Points on a hilly landscape, in no order, each with its height.
From any point a ball takes the steepest step (drop divided by distance) to one of its 2 nearest points. It stops when none of these is lower. Distance is the straight distance between rows; heights are no part of it.
Ges: [ 73 150 147 151 143 123 149 106 153 125  98  93 106 100 187 141 129 145
 176 139 161  97 141 115  94 118  70 121 118]  h=59.2
dubas: [174  74  94 141 107  91 104 120 134  83  94 181 158 173 108 125  85 119
 167  85 163 134 129 181 148 163 130  98 101]  h=32.4
Buvuf: [152 112 108 109 141 144 142 116 153 157 124 173 157  91  97 142 134 126
 128 137  54 162 103 121 129 134 135 155 107]  h=21.6
Kiduz: [171 103 119 130 146 110 109 162  92 163  97 114 107 190 106 120 130 113
 100 136 158 127 164 117 129 104 174  93 155]  h=7.7
gif: [137 177 108  83 112 128 116  95 127 128 179 173 104  98 133 155 149 143
 135 152  76  92 109  97  90 149 114 133 183]  h=33.4
pupe: [152  95 162 146 128 149 100 109  72 186 106 124  78 122 138  69 125 148
 169  84 201 113 152 120 152 113 103  88 115]  h=1.4
ren: [124 136 139 127 147 128 139 157  94 174 136 112  52 171 131  51 124 124
  92 151  95 155 151  94 137 131 157 127 164]  h=16.6
fup: [169  52 153 110  79 123 120 148 129 107 129 141 173 112 107 124 129 140
 143  83 159 139  95 131  88 154 129 131 117]  h=21.9
boti: [151 146 117 162 102 156 115 176 134 136 166 129 159 122 131  83 126  94
  72 128 148 155 105 144 221 108 160  97  92]  h=32.1
vas: [160 110 140 164 142 118 123 176 123 134 124  50 136 160 179 139 109  87
 120 106 127  92 109 109 155 159 188  80 158]  h=43.5
Nezil: [147 159  94 155 107 165  93 138 137 168 189 157 141 106 112 100 151 124
  84 154 141 155 113 128 175  82 156 107  82]  h=35.2
kana: [144  61 120 135 127  92 136 142 153 106  84 110 151 172 130 178 103 135
 155  89 183 103 154 154  95 137 131 101 117]  h=38.1
fugu: [ 83 114 103 110 151 120 157 133 164  76 119 104 173 111 128 198 121 106
  77 130  96 135 141 134 160 137 150 140 117]  h=33.0
Bekil: [131 169 109  79 124 105 130 106 135  88 147 149  77 141 129 147 171 128
  89 152  67 114 134 115  52 122 131 129 172]  h=36.1
Doz: [178  79 102 144 144 106 122 182 108 161  97 124  99 190 119 118 129 122
  74 125 206 170 191 144 159  76 163  94 129]  h=16.8
Dege: [150 164 126  69 136 137 109  77  84 142 171 176 107 110  95 134 125 145
 151 125  92  84 135 123 121 160 126 145 182]  h=31.1
dod: [113 166 153 102 154 145 157 129 117 185 133 162 113 112 118 117 121 150
 158 150  26 137 100 140  88 178  81 202 146]  h=62.6
gefet: [ 95 128 141  98 131 133 145 112 134  89 139 136 169 101 105 171 112 129
  94 117 145 148 141 144 175 113 129 158 119]  h=33.8
Rera: [106 241 131 101 138 115 160 102 126  72 153 166 138 130 128 119 140 114
 114 150  65 123 118 157 138 147 110 126 153]  h=33.1
galig: [149  82 121 149 132  98 110 152 148 128  98  99 151 167 144 170 128 159
 197 114 163  68 110 129  60 110 134 106 138]  h=40.7
tuzi: [153 238 137 117 123 114 116 136 124 128 163 155 108 165 121  87 180 125
 135 161  70  92  94 138  98 147 112 101 173]  h=38.6
vug: [147 107 110 159 135 106 133 161 141 108 114  88 153 170 165 155 109 111
 152 117 136  98 144 139 138 148 162  96 128]  h=41.1
Mapag: [106 122  98 142  98 150 119 122 157 100 158 127 149  88 156 188 167 108
  95 130 121 110 133 109 101 135 163 108 132]  h=27.5
Nir: [111 114 126  98 125 100 143  83 129 119  90 122  91 106 158 154 121 147
 151 108 110  96 130  86  98 171 117 125 144]  h=48.9
nodu: [165  54 131 144  78 139 123 172 159 117  99 110 172 123 138 153 143 133
 134 117 163 136  85 120  76 130 123 128  82]  h=17.9
fozit: [177 138  91 114 151  94  72 102 138 151 129 145 113 158 129 161 142 138
 188 121  78  64 116  86  67 130 143 102 154]  h=45.8
fera: [103  63  96 132 122 148 145  88 133 123 105 118 134  95 141 164 130 102
  83  99 126 171 160  96 188 126 163 105  97]  h=23.4
besi: [130 146 118 144 121 183  76 109 104 188 183 141 119  73 111 146 162 155
 125 156 184  94 141  79 106  44  96 130 117]  h=33.9
Fami: [151 124 132 149 157 140 117 174 122 148 148  54 175 151 112 169 131  99
 105 128  91  92 103  94 155 143 193 112 154]  h=45.7
Lofo: [127 120 173 109 154 136 131 139  91 179 125 140  80 126  99  93 116 159
 174 141  61 123 112 138  87 168 116 183 146]  h=63.2
pog: [129  94 125 170 170 137 105 105 119 151 107  84 147 106 156 146 118  99
 184  96 139  89 128  92 164 145 160  80 124]  h=53.1
timav: [127  80 106 101 154 144 120  75  82 170 109 163 109 110 108 126 119 135
 112 125 141 156 184 102 182 109 135 134 119]  h=14.0
lon: [122 130 134 160 162 138 118 163 141 152 130  63 139 143 147 150 144 113
 123 120  54 132  86  55 139 142 189 138 154]  h=47.2
zamol: [138 168 129 160 139  94 117 140 147 154 116 114  87 134 160 128 143 140
 196 138  80  73  64  88  54 156 119 111 145]  h=42.6
tidor: [ 83 124 115  96 176 120 182 125 156 136  94 124 128 125 124 145 136 129
  94 150 112 192 156 128 163  99 122 153 107]  h=33.2
Beda: [161 115 125 147 130 140 117 152  94 151 145 135 146 126  85 101  96  99
  68 107 198 171 138 150 220 103 162 116 102]  h=35.5
dunef: [ 99 146 168 130 116 129 174 121 116  94 148 149 109 129 123  59  88 125
 137 114 125 154 121 170 182 194 117 149 132]  h=27.4
falo: [105  80  92 141 102 149  98 105 137  83 141 128 163  82 147 177 155 113
  54 114 140 126 174 122 165 131 179 107 109]  h=29.0
Bomi: [111 155 161 110 111 182 116 106  86 158 172 124 110  78 139 100 127 142
 119 102 156 118 133  99 180 114 111 123 148]  h=28.1
meze: [ 74  82 111 109 141 120 176 120 151 106  87  99 143 127 128 177 120 105
  65 140 115 184 177 134 188 137 146 139  96]  h=28.9
perap: [125  73 162 132  70 135 138 164 155 105 119  82 144 108 150 140 161 142
 107 129 161 153  84 101  35 126 117 133 111]  h=12.1
savo: [151 134 113 145  64 121 117 155 163  92 127 183 137 131 133  47  99  99
 112 111 138 177  59 165 135 116 132 119  86]  h=30.6
sel: [ 88 162 145 129 148 125 154  86 142 136 126 140 112  94 145 143 123 165
 172 140 149  87 130 130  75 101  49 164 126]  h=60.2
Nen: [154 146  97 156 100 195  57 131 109 198 203 152 126  83 113 121 172 140
 109 165 140 136 136  85 144  62 129 118  90]  h=36.4
putum: [143 130 113 123 140 107 119  89 132 137 103 142  97 144 150 155 134 161
 172 126 120  92 140 106  67 117 121 120 160]  h=47.3
Buf: [ 90 118 119 137  85 125 125 110 157  68 133 123 161  91 143 166 106 146
 124 100 208 137 109 151 104 109  70 138  98]  h=56.5
metid: [106 123 134 149  63  91 152 175 191  91 116 132 134 122 157  72 110 109
  94 127 148 202  63 154 137 110 112 130  63]  h=33.3
bige: [ 93 157 112 108 173 129 165 115 148 134  98 133 153 145 107 172 146 121
 101 175  60 161 147 126 122  96 139 167 117]  h=36.5
Lato: [171 131 148 128 128  97 106 150  83 138 111 126  84 204 107  82 137 143
 135 136 178  97 144 128 105 143 145 114 173]  h=15.5
zil: [ 94 148 111 165 116 135 137  79 151 117 134 127 124  79 185 129 124 124
 183 101 134  82 147 125 167 151 109  78 111]  h=53.0
Did: [ 90  86 161 104 141 108 171 144  89 119 110 122  71 160 106  86 115 136
  97 148 124 167 163 142 147 148 141 169 161]  h=24.0
duli: [148 167 133 109 141 142 124 146 104 187 164 109  85 157 116  94 146 130
  96 170  51 140 130  81 112 122 160 129 159]  h=20.9
fasot: [124 149 156 116 113 179  79  92  78 198 172 137  92  69 120  96 148 166
 127 130 162 114 146 110 138  81  77 143 142]  h=31.0
Zuf: [144 156 112 120 152 131 132 102 128 152 124 170 139 125 110 118 123 123
 150 132  91 148 147 153 149 124 124 144 124]  h=25.2
funel: [ 73 116 148 137 119 100 139  98 159  69 116  90 141 103 159 141 106 145
 169 116 203 123 151 148 119 123  66 115 116]  h=57.8
zem: [142 219 119 143 117 109 137 106 147  88 146 131 135 144 160 120 156 103
 123 154  72  90 110 136 122 149 128  92 163]  h=36.0
kosel: [141  59 104 135 120 156 122  89 108 153  93 144 140  97 116 132 122 118
 122 109 134 177 160 120 166 135 143 122  93]  h=18.8
vike: [153 136 158 100 145 141  94 162  98 176 150 124  78 166  81 114 145 155
 113 171  81 109 132  80  59 115 159 153 166]  h=17.8
Zokid: [158  83 105 133 113 101 102 126 125 100 100 146 150 164 123 128 111 157
 183  77 211  82 131 168 119 155 112 100 125]  h=35.3
Pitum: [116  93 142 101 136 111 147 149 110 123 106 127 140 138  97 147  81 112
  95 109 179 167 144 156 177 121 126 154 119]  h=30.4
Poraz: [ 83 129 119 131  79 133 137  93 169  79 146 138 119  64 177 119 116 140
 147 101 150 150 102 131 124 137  50 127  87]  h=55.3
mogem: [199  70  79 140 112 134 105 164 117 169 101 149 137 148 104 127 115 110
  98 129 172 176 158 141 159  92 163  81  81]  h=24.7
ziko: [ 86 179 184 134 131 159 152 131  91 123 167 107 139 103 130 105 111 137
 125 128 176 119 126 121 178 121 113 143 141]  h=24.8
Rame: [145 100 139 118 143 142 140 183  94 142 119 109 154 145  68 140 103 100
  68 102 177 150 155 157 201 128 169 133 100]  h=33.7
mos: [124  87 129 136 147 151  96  56  77 175 102 127  96 110 122  98 106 140
 154  93 181 116 187 111 175 108 105 117 122]  h=8.0
tizu: [105 170 137  99 130 124 142  96 138 124 148 176  95 104 141 109 108 162
 169 142 123 149 117 158 107 101  40 202 125]  h=61.0
tivik: [157 193 138 153 130  94 110 163 134 127 133 116  94 173 148  96 177 140
 172 161  99  70  85 119  66 160 115 123 158]  h=40.9
leniv: [108 142 191 136 116 133 143 149 102 114 155  97 129 128 123 107 113 138
 148 114 161  93 128 143 125 158 114 141 150]  h=21.0
nog: [134 198  62 157 173  98 141 120 156  85 102 144 145 190 149 147 131 115
 110 155 131 132 181 198 132  90 110 100 131]  h=43.8
Vuze: [139 180 123  95 158 123 100  87  95 133 141 177 106 163  87 108 131 127
 165 136 100  92 160 152 137 126 106 142 159]  h=28.5
kule: [ 94 129 177 106 132 122 164 140  90 146 142 116  41 135 126  45 138 147
 103 158 106 157 151 121 126 155 133 175 171]  h=20.7
Gezeg: [113 159  97 120 127 104 153 131 171  69 106 138 133 159 155 144 129 124
 105 144 112 161 135 170 122 108 107 119 124]  h=40.8
Pivo: [103 121 125 112 147 142 142  57 132 126 131 137 114  80 140 168 112 138
 162 105  93 107 152  96 133 161 111 146 124]  h=50.3
res: [ 93 179 141 100 165 114 172 100 144 139 128 161  98 103 122 120 125 145
 152 167  59 151 140 153  96 140  81 182 141]  h=61.8
boka: [164 118 119 168 125 135  90 138 146 151 118 115 173 120 122 166 135 145
 215 118 142  60 116 120  78 107 128 103 120]  h=42.5
dova: [112  87 118 179 167 146 110 130 109 140  99  67 137 118 157 155 105  98
 106 107 158 106 164  88 177 129 193  77 126]  h=54.6
nafek: [183  94 124 139  49 146 102 174 128 128 148 156 148 126 123  75 113 107
 107 115 161 160  78 140 141 126 131 119 106]  h=27.9
Dono: [107 120 144 128  99  91 174 176 169  81 100 116 133 150 153  89 109 117
 131 134 125 189  91 175 107 150  90 147  96]  h=35.7
fip: [137 126 169 138 136 115 116 146  91 118 136  89 103 170 111 110 111 131
 131 113 186  71 153 138 123 150 143 116 187]  h=20.4
Mosi: [102 158 138 176 199 146 108 162 139 195 139  60 110 124 156 112 142 110
 143 145  73 135 104  43 148  97 164 126 145]  h=48.5
Salam: [ 98 109 168 104 146 107 161 143 101 101 110 120 125 150  87 112  96 126
 115 126 138 165 166 188 140 163 129 182 144]  h=27.0
Vidor: [127 169 101  82 126 132 143 120 144  71 127 146 155 147 101 182 163 137
 111 139 101 113 123 128  48 106 130 151 169]  h=38.7
lenu: [112 162 138  90 180 139 158 142 132 148 126 115 157 137  66 160 179 111
  40 186  58 156 127 112 125  84 151 170 124]  h=39.4
Vateb: [129 111  77 107  86 125 125 116 171  59 146 157 169 115 142 203 149 116
  99 120 106 132 110 135  82 142 155 110 124]  h=22.7
gep: [121 125 186 133 110 130 169 160 110 111 133  99 120 133 130  73 120 123
 134 111 108 120 101 138 148 181 141 149 132]  h=24.4
Val: [ 89 134 116 157 102 126 130  61 163 100 131 138 130  81 201 115 126 140
 202  99 151 115 105 142 121 159  64 100  97]  h=54.3
pusog: [182  92 120 140 138 124  71 134 127 202 117 136 124 140 112 146 134 148
 214 137 106  78 110  81  61 112 139 117 127]  h=44.2
ziret: [183  54 103 154 105 127 104 153 129 133  81 158 146 152 129 109 100 121
 157 104 170 166 130 161 157 139 141  86  87]  h=29.5
tebak: [125 150 138 114 154 149 131 174 131 139 141  94 176 143  93 174 176 125
  67 189 120 123 116 120  97  68 166 164 126]  h=42.4
rimup: [149 102 105 104  96 136 138 120 171  92 125 160 165 118 118 155 130 117
 116 124  67 145  96 152 106 135 134 140  90]  h=17.7
Ripa: [103 132 123 149 159 146 123  71 114 135 125 121 142  79 137 165 114 126
 170 101 127  95 146 118 172 127 131 111 119]  h=51.6
tokuf: [ 90 166 176 145 152 166 147 181 152 149 132  89 173 120 113 148 176 128
  73 190 133 140  88 105 114  87 120 176 115]  h=45.1
bor: [ 93 203 144  97 122 119 154 102 123  88 151 160 122 133 108  86 100  97
 117 135 106 159 114 185 164 142  90 165 142]  h=30.3
giga: [114 140 120 129 124  65 163 150 173  55  94 108 115 183 165 108 116 119
 129 133 133 154 128 190 129 165  97 125 121]  h=38.2
vona: [179  68 132 123  50 138  93 133 106 109 157 173 169 100  94 101 100 135
 135  82 176 141  68 143 122 131 148 124 114]  h=25.1

For each start below, name the point where the ball stops.
res => Kiduz
Bekil => rimup
nog => perap
falo => pupe
Gezeg => perap
Fami => Kiduz
dova => Kiduz
Val => Kiduz
